Each row is a point on a tangle of strands that fork, close into loops and nearly touch. The rows are in no order.
In the rows, 128 means zero.
Points whose rows are less than 116 apart are linked; no others are. Some points are linked to none.
q_547: [165 148 142 165 170  91 157 113 130  69 157 145 138 145  72 128 154 135
  67 127 143 148 100  68  61 114 117  62 148]
q_436: [115 116 162 124  87 163  88 142 152 155 128 116 146 147 154 140 132 130
 157 104 137  98 136 139 132 138 166 147 108]
q_350: [154 135 109 122 117 113  93 135 103 194 127  95 108  85 128 143 131 137
 158  96 146  86 100 104 122 122 129 157 157]
q_170: [ 76 130 103 114  72 119 183 106 139 145  67  93  99  91 148 132 150 142
 152 153  81 140 171 114 121 109  85 133 158]
q_648: [ 98 157 117  93 118 184 129 159 146  92 102 176 178 185 166 143  94  84
 146 120 161 146 148 171 173 177 143 112  72]
q_177: [134 108 139 197 143 117  83 140 151 146 161 109 162 146 103 159 153 142
 140  82 172  94 141  55 102 129 205  90  99]
q_316: [141 120 180 149  86 144 154 145 149 155 143 122  95 124 132 141 157 153
 125 105  93 106 130 132 113  86 163 129 131]
q_221: [123 121 123 146 128 139  99 185  94 169 135 145 116 123 145 135 140 160
 114  89 107 113  73 145 122 102 172 117 162]
q_911: [140 125 141 113  71 187 129 191 162 102 130 166 141 185 154 168  88 119
 193  95 139 111 128 159 175 166  96 113  90]
q_767: [125 125 134 109 121 158  80 180 126 116 141 165 147 172 175 137 114 131
 145  89 117 138  89 190 155 134 126 141 120]
q_400: [143 119 140 115 121 157 109 175 140  73 151 170 153 197 150 148 104 114
 167 108 125 138 101 184 159 161  87 124 104]
q_414: [138 105  96 139 113 158 115 184 111 115 141 142 117 141 150 142  48  89
 150 124 142 115 106 138 181 167 108 127 106]
q_652: [145 113 158 127 144 161 158 172 153 138 128 186 136 182 162 149 133 134
  98 156 124 118 142 202 160 113 154 137  82]
q_405: [172 119 111 169 134 123  69 162  92 165 156 107 118 120 105 145 113 139
 136  53 166  81  74  65 112 110 158  97 151]
q_308: [178 112 115 135 173 117  69 103 100 120 160 130 135 120 102 116 104 110
 126 113 163 120 110 120 132 142 118 133 129]
q_113: [ 94 159  97 104 119 148 158 171 106 169  58 153 113  98 191 124 102 116
 105 143 132 123 115 184 156 117 157 174 117]
q_209: [ 96 122 165 187 133 139 165 127 176 141 152 137 149 148 124 139 167 160
  98 145 110 130 199 103 108 100 217 101  87]
q_865: [199 120 155 115 148 134 111 112 128 145 147 135 118 155 154 112 127  99
 120 130 150 115 125 174 133 108 114 182  93]
q_907: [159 114  97 118 214 115  72  93 110 108 152 179 149 134 122  88 122 118
  62 108 143 166  95 154 135 127 109 129 125]
q_433: [168 127 162 116  70 186 163 199 185 121 123 179 125 185 149 165 111 143
 183 107 132  98 152 174 173 127  98 135  80]
q_922: [116 117 114 136 127 156  96 216  98 159 136 172 122 157 172 127 112 152
 116  82 102 138  64 193 158 106 141 132 140]
q_726: [161  95  92 134 168 102 144 139  88 110 147 144 106 130  86 124  82  99
 101 157 127 122  99 117 161 130  71 109 146]
q_810: [121 119 160 206 147 105 164 161 181 134 156 136 129 172 121 158 163 162
 132 112 135 104 183  78 101  99 210 105  90]
q_482: [178 130 133 148 178  91 128  91 120  95 146 125 129 119  60 126 139 117
 103 131 148 124 109  83  94 124 109  84 153]
q_361: [ 96  97 151 177 150 153 173 200 173 133 123 182 136 157 132 155 138 160
  92 157 105 124 150 159 163 123 192  91 116]
q_979: [146  93 114 169  85 120 140 137 136  98 111 147 101 114  79 139  77 120
 152 151 100 112 161  92 139 146  97 117 146]
q_296: [131 121  98 134  95 158  66 176 100  99 157 116 123 145 158 142  65  89
 195  92 145 126  90 124 165 196  98 121 128]
q_346: [113 110 152 139 110 129 147  55 178  80 127 128 155 129  96 110 116  92
 122 190 131 132 206 103 117 144 126 131 107]
q_421: [192 140 169  96 107 153 115 121 150 121 134 142 129 179 164 134 118  96
 165 120 150 102 142 184 145 123 108 175  77]
q_242: [104 126 159 143 115 124 136  36 179 108 148 106 158 118  80 109 125 119
 118 168 138 132 208  63  88 124 156 108 106]
q_550: [ 62 157  81  90 129 126 144  97 112 132  59 121 152  89 165 128 112  91
 105 162 150 149 151 134 147 165 143 155 114]
q_12: [109 146 164 147 128 124 149 118 139 120 165 114 150 140 105 132 190 174
 106 100 112 149 132  95  71  89 183  81 124]
q_909: [123 113 110 137 133 135 142 172 115 133 113 164 121 130 137 138  74 101
  98 156 142 115 122 158 178 146 140 123 117]
q_190: [ 91 156 164  82 117 138 124 101 118 114 165 110 128 137 147  88 199 175
 115 112  84 176 115 162  80  96 144 131 148]
q_496: [139 115  75 111 197 105  94 135  79 110 141 173 127 143 117  97 102 131
  76 117 120 164  69 157 150 129  82 128 147]
q_197: [133 162  94 105 165 122 122 112 102 201  93  97 110  78 160 133 153 148
 106 137 139 127 111 132 126 102 131 184 141]
q_749: [ 60 104 156 153 107 139 140 145 173  93 143 140 162 152 118 142 157 146
 138 131  85 140 153 118 120 141 162  85 132]
q_965: [150 114 167 128  69 139 149 170 147 141 126 132  96 138 148 133 138 146
 150 109  90  93 122 167 122 106 121 149 137]
q_938: [222 146 126 120 175  96 144  92 105 167 145 106  85 109  96 117 157 137
 100 125 148 119 118 101  92  86 103 147 137]
q_790: [192 117 102 154 176  94  99 108  95 161 150 109 113 105  78 131  91 103
 110 119 175  94  97  67 132 123 113 119 142]
q_200: [ 74 119 139 116 104 126 172 149 133  84 108 156 142 133 136 129 136 138
  99 166  71 157 125 168 134 149 139  94 149]
q_317: [116 137  77 134 178 121 109 172  67 179 112 156 126 108 120 119  92 146
  74 126 130 128  63 122 153 104 141 111 175]
q_521: [118 129 138  83 114 121  89 107 118  95 130 118 140 139 147 108 153 117
 155 106 124 145 111 171 121 150 102 155 132]
q_334: [177  80  91 147 151 119 165 152 111 125 131 155  91 131 102 128  52  87
  94 165 137 100 118 113 192 125  65 146 115]
q_678: [151 178 162 152 166 114 153  85 135  58 179 118 143 137  74 108 196 161
  78 110 149 165 124  67  53 110 134  78 129]
q_138: [ 75 121 147 113  74 115 174  71 162 115 132  92 121 114 110  97 138 135
 154 166  98 151 191 110  81  99 100 121 143]
q_189: [130 152  80 110 166 112  78 119  90 181 103  98 124  82 141 141 120 133
 140 110 148 120  90 113 136 138 114 176 160]
q_519: [172 128 170 105 122 113 146  78 142  85 159 103 108 130 121 110 159 104
 151 142 109 132 153 149 101 109  74 176 120]
q_237: [174 129 123 115 190 112  77  81 114 102 159 146 150 125 117  86 152 126
 100 116 152 157 119 135 105 132 125 138 128]
q_371: [144 132 146 122 118 161 161 138 149 155 101 168 122 143 164 127 116 121
  82 168 138 109 157 176 154 112 168 156  84]
q_714: [ 63 105 140 163 122 152 158 193 151  95 126 177 152 145 130 151 141 156
 110 151  82 145 129 160 142 142 175  72 137]
q_52: [131  95 136 196 184 146 149 220 144 172 139 174 127 164 122 151 115 149
  94 144 134 103 149 129 176 108 200 100  98]
q_67: [ 86 122  90 127 115  99  98 114 112  97 103 106 140 100 106 144  95 108
 165 140 117 135 121  97 137 191 106 110 162]
q_117: [150 137 126  81 133 107  89  95 106 127 126  83 118 109 146 109 165 127
 170 101 138 144 115 148 120 134  80 177 137]
q_220: [ 96 134 157 112 120 120 113  25 159 130 165  73 152  96  91  80 147 130
 152 163 159 154 183  89  81 120 145 114 108]
q_867: [147 104 159 139 150 149 135 167 173  62 169 173 164 204 118 162 111 114
 161 142 124 135 142 172 150 159  92 120  94]
q_608: [157 153 150  88  94 153  70 134 131 118 125 128 148 167 165 128 114  99
 189  88 163 123 116 170 153 154 108 166  86]
q_103: [123 121 108 161 162 122 149 159  95 162 121 160 113 108 112 138  96 136
  70 146 128 107  85 113 150 113 164  89 161]
q_891: [110 179 168 165  95 119 148 148 122 145 139  99 126 138 118 134 200 196
 105  74 113 139 102  77  72  71 180  65 142]
q_629: [107 113 112 134  97 122  51 136 113  88 152 108 155 122 117 140  94  96
 193 110 126 132 104 103 140 196 116 105 133]
q_831: [ 45 116 146 113  72 140 189  94 165 110 106 116 135 124 135  99 129 133
 128 179  96 161 186 137 111 122 130 114 131]
q_540: [161 108  92 132 158 122 179 140 108 147  96 158  96 117 135 118  64  85
  79 172 146 113 128 162 179 122 102 163 105]
q_958: [162 129 127 116 131 118  98 150  98 161 139 133 102 122 155 116 155 157
 126  89 117 121  78 162 115  92 141 163 151]
q_280: [ 70 151 136 110 108 127 126 108 108 164 106 123 132 110 139 115 173 156
 105 144 105 151 111 121 117 121 176 110 166]
q_817: [163 151  74 120 199 104 118  75 113 162  88  75 135  86  96 154 125 132
 120 148 152 124 119  80 137 158  67 127 167]
q_284: [109 127 140  83 128 116 107 116 110 103 147 127 129 135 148 107 183 149
 144 101  89 168  94 174  99 125 118 138 163]
q_289: [144 155  91 100 180 119 115  50 123 150  92  57 136  74 114 133 174 131
 135 145 145 141 135 103 130 141  56 149 150]
q_537: [100 147  69 109 134 123 117 129  99 128  69 118 137  88 157 146  69  81
 133 139 165 130 125 122 156 174 110 160 111]
q_180: [204 130 101 145 183  82 128  86 111 133 125 105 114 106  53 131 114 115
 118 138 170 108 110  47 108 136  92  93 153]
q_226: [120 144  52 120 187 104 112  94 100 148  71  99 146  75 119 155  85  95
 115 155 167 128 128  97 162 163  78 155 140]
q_262: [122 158 182 118 135 141 136  82 138  91 202 107 128 147 112  83 206 164
 109 110 101 174 132 148  65  87 133 124 121]
q_238: [139 131  94 148 123 123  79 171  82 192 138 104  97  90 122 148  93 134
 159  80 137  77  68  84 130 118 142 122 172]
q_325: [ 83 123  90 113  72 115 151 123 136 130  53  76 107  94 146 144 123 116
 182 122 101 133 177 113 134 142  53 147 149]
q_942: [102 151 124  97  87 154 186 129 138 151  66 147 107 121 179 115 117 113
 107 168 128 110 160 163 151 130 150 162 102]
q_460: [ 92 157 141  86 160 125 101  37 124 127 143  97 162  98 111  71 174 144
 135 140 145 173 145 103  92 139 145 107 133]
q_640: [ 98 132 136 102 101 133 142 100 140  90  96 136 154 139 143 116 114  90
 126 160 132 140 160 160 135 169 121 136  98]
q_751: [111 176 142 115 122 115 145 120 105 184 112 106 107 107 128 124 176 176
 119 115  95 137  95  88  79 103 165  91 181]
q_889: [162 103 135 192 122 138  69 166 130 161 169 109 142 130 110 160 126 140
 155  64 156  77 120  85 126 125 184 109 121]
q_583: [140 109  74 160  90 130 121 136 129 149  82 136 105  86 126 141  28  90
 150 145 161  94 162  79 172 175 125 148 121]
q_507: [ 87 123 165 137 109 131 131  93 155  99 157 109 155 134 109 120 167 140
 128 137 103 150 155 112  92 119 153 104 130]
q_320: [119 127 165 159 102 141 163 115 148 158 133 133 111 112 128 135 148 152
 101 150  96 110 164 111 115  87 189 118 120]
q_161: [ 56 154 105  69 102 140 142 117 118 104  65 129 149 124 173 107 113  89
 139 137 147 158 147 174 137 165 144 146 109]
q_218: [172 120 140 129  92 119 108 152 110 176 131 112  85 112 149 143 131 138
 157  91 119  81  94 149 121  98 127 171 142]
q_301: [123  95 123 180 159 146 165 198 122 168 125 173  96 123 119 139  93 144
  64 153 126  97 118 126 182  93 182  89 140]
q_514: [114 117 136 107 115 107 161 118 133  65 117 140 131 136 120 121 129 103
 121 172  98 153 140 158 124 152 104 124 128]
q_596: [111 161 105 107 123 129 126 128 109 192  79 120 122  83 173 132 109 130
 111 146 141 114 121 144 139 114 162 195 131]
q_645: [136 117  89 131 138  90 118 130 103 109 116 122 117 106 109 142 106 112
 143 140 121 133 103 118 141 163  83 118 149]
q_866: [158 110 167 130  58 171 172 203 179 125 114 161  91 158 140 145 106 155
 167 112  96  96 136 164 157 119 105 139 122]
q_233: [125 128 168 103  83 117 161  79 151 108 168  78 102 121 116 104 162 132
 164 140  95 134 181 127  84  97  90 155 137]
q_480: [ 56 135 108 105  78 126 177  93 147 149  62  96 118  94 159 110 127 123
 140 173 116 145 196 124 125 130 120 145 122]
q_602: [215 111 160 113 122 112 135 119 123 124 160 111  91 139 133 121 140 112
 151 120 124 100 117 163 123 100  66 188 119]
q_202: [140 152 167 130 149 118 128  78 139  46 197 112 148 136  84 101 191 145
 116 100 125 165 125 106  63 109 114  98 145]
q_793: [168  88 148 142 157 156 170 179 159  93 152 190 135 200 133 148 105 120
 104 154 119 129 124 190 176 130  98 126  91]
q_785: [143 121 144 216 176  90 131 151 166 111 175 128 153 175  99 159 162 142
 139  91 170 109 155  45  80 117 199  90  78]
q_654: [112 146 147 134  88 113 133 148 120 147 136 102 105 121 109 131 178 181
 146  76  99 124  85  92  80  91 160  88 179]
q_29: [120 120 165 105  96 143 139  63 162 106 122 113 150 138 139 101 122  88
 134 171 147 131 193 139 116 137 131 149  81]
q_552: [137 158 123  79 150 114 115  59 118 153 124  76 121  91 138 108 184 144
 149 134 126 154 143 131 110 121  88 166 137]
q_578: [ 67 129  86 107  95 104 132 112 126  89  73  88 140  99 122 139 112  99
 175 138 116 152 155 104 144 184  59 129 140]
q_575: [ 76 133 136  98 120 123 107  82 121 125 123 118 158 109 122  99 160 137
 131 146 131 157 130 112 108 146 158 116 144]
q_706: [136 122  62 113 183 117  83 158  66 153 145 156 112 123 133 108  84 120
 100  99 132 139  55 135 156 125  98 147 161]

A fork is a point with three links, a tip a point with one. Leave the first point through the second and follow the links. Name the first fork or tip that comes.
q_678; q_202 => q_640
q_117; q_521 => q_714
q_400; q_867 => q_350
q_629; q_296 => q_67
q_238; q_405 => q_965
q_67; q_578 => q_608

A piece is two or more points that can be reached from each other along the links. Count, over all rows, the pieces, the separate loops (a circle has one, a figure eight two, a Y none), the forks (points with three links) and the tips (points with one).
pieces => 3
loops => 7
forks => 9
tips => 1
